A landscape with many peaks, sampled at points; each row gives a point and its height.
From any point a climber steps to the highest of the 3 points nearest to it. It stops when none of these is higher. Distance is the straight distance between rows; heights are no part of it.
kel h=43.0: [-12  22  36  13 -18 -25   3 -15]
ladig h=40.8: [  1 -10   1  26  -1  39 -10  12]
gov h=45.7: [ -4  -2 -10  -7  12 -20   1 -18]
leze h=27.1: [  4   8  13 -17 -24 -18  -1 -13]
Lala h=33.5: [ -1 -14  -8   5   9  15  -4   2]
sir h=40.9: [  8 -11 -27 -16  22  13   3  25]
kos h=30.8: [  3 -10 -16 -21  12 -10   2  -6]
Vuzuz h=21.6: [  2 -13 -14  -5  17  15  -2   5]
Fus h=66.7: [-13   9   4   2  16 -38   8 -25]
vimov h=34.9: [ 12  -6  -1 -13 -10  17 -12   6]
sigog h=20.5: [ -4  -7 -20 -22  23 -29   2 -18]
Dola h=64.1: [-10 -17 -37  -7  48  -1  14   9]
gepa h=62.5: [ 20   4 -22   4   6  37   4  45]
Tezu h=20.9: [-13  22  25  -8  -8 -38  12 -14]
nipok h=44.6: [  2  -8  11  22 -16  23 -15 -10]
zudon h=51.7: [ -6   8  21  13 -18 -11  -4 -20]
Bap h=5.5: [ -9 -14 -20  12  29  16   4  11]
Zus h=44.7: [ 16   2 -13  18  -1  42   2  42]
pafit h=31.4: [  3  13   9 -26 -16 -34   8 -11]
vod h=17.6: [-23  22  30  12   1 -37  10 -15]
zar h=54.2: [  7  -2  18  10 -30  16 -15  -9]
Kan h=64.2: [ 10 -10 -36 -28  33   4   8  24]
nibaz h=40.1: [ -3  19  34   3 -36 -16   1  -9]
tus h=44.9: [  5 -13 -27 -21  27   4   4  18]
Gogor h=22.5: [  6  -1 -15 -39   6 -32   5 -10]
seri h=66.1: [ -8  -3  -6   5  14 -19   3 -21]
Guku h=38.5: [  7  16  28  -7 -39 -13  -1  -7]
mugus h=54.5: [-14   9  11  11   5 -27   3 -25]
dimi h=24.1: [-14  16   9 -19   7 -49  16 -16]
daz h=20.3: [ 11  -9 -10 -26  -3   0  -5  -1]
vus h=47.5: [ 15  -6  10   0 -25  36 -16  11]
lobas h=32.7: [ -7 -17  -3  27  11  28  -7   1]
relob h=33.2: [  1  -8 -17  19  15  32   4  29]
lepif h=27.4: [ -4  -6 -14  31  16  40   3  27]
dupuz h=61.4: [ -1  -3   9   2 -11  -5  -7 -16]
kuniz h=69.6: [ 13   3  14 -13 -33   0 -10  -8]
Komil h=44.5: [  7  -2 -23   8  14  30   8  40]
Dataf h=29.7: [ 15  -1 -29  -9  20  19  10  41]
Vol h=61.7: [  2 -13 -29 -31  28 -13   3   2]
Givo h=28.9: [ -7  13   4 -15   6 -41  10 -18]
bikat h=5.3: [ -9 -13 -33   4  39  15  13  22]
Mugas h=62.4: [ 14   3  22  -4 -43  13 -17  -5]
Dide h=35.8: [ 10   4 -13  32   3  46   4  43]
Dubi h=38.4: [ -1   6   5 -18  -4 -27   5 -16]
tuke h=46.8: [  7  -8   1   5  -6  23 -10   2]
rar h=48.2: [ -9  12  29  23 -20  -9  -5 -21]
diga h=45.4: [ -8  -7  -3   8   8  -1  -3 -16]
Gamo h=48.3: [ -3 -10   1  10   3   5  -6 -13]
dovis h=35.5: [ -3   3  23  30 -23  13 -12 -20]
fubot h=24.4: [ -8  16  12 -13  -4 -40  11 -15]
vova h=28.3: [ -4   1 -11  48   5  48   6  38]
nog h=27.7: [-11 -14 -17   1  30  -9   0 -16]
bip h=68.0: [ 13  -9  -5   0  -8  35 -11  21]
Nid h=39.6: [22 -1 -5  9 -7 44 -6 40]
lal h=46.0: [ -4  10  10  -3  -4 -24   2 -19]
bano h=42.8: [ -7  -8   5  20   1   7 -10 -18]
Zav h=49.6: [ -1   1   3 -11  -6 -13  -3 -16]
divum h=30.5: [  0   3  -6 -28  -2 -29   6 -13]
rak h=47.1: [  3   8  23   5 -30  -2 -11 -14]
tero h=39.5: [ 10  14  37  -1 -55  -2  -8  -7]
nimi h=20.8: [ -8  21  14 -25  -1 -52  15 -10]
Vono h=18.3: [-23  21  18  -3  19 -55  20 -17]
kis h=26.0: [  0 -10 -10  -8  12  -3  -4  -6]
kiseg h=43.1: [  6  10  33  13 -42   3  -9 -14]
nas h=32.5: [ -5 -15 -34 -15  36   6   6  16]
reri h=49.2: [  9  -8   3  18  -9  41 -11  18]
tib h=24.0: [ 11 -12  -8 -11   3  19  -7  10]
purem h=43.2: [ -7  19  42  19 -33 -12  -3 -13]
gib h=15.5: [ -3 -17 -27   0  32  10   4  15]

Two climbers start at each pair of points below. Name the first point that both come to, or write none.
daz / divum -> none
lepif / relob -> Zus
lal / Tezu -> none
Dubi / kel -> dupuz
nibaz / nimi -> dupuz

Where does a climber stop that starts at each point below?
dovis -> kuniz
bikat -> Dola
tib -> tuke
pafit -> dupuz

Call two points neighbours if one is among the 3 nearest of the other. Go from one point of each pair to the other, from neighbour to neighbour, staying as high as possible. Name the lowest point that can't be avoided.
gepa / tuke -> Nid
bip / seri -> nipok
dupuz / kuniz -> rak
dupuz / seri -> lal
Vol / Dola -> nas
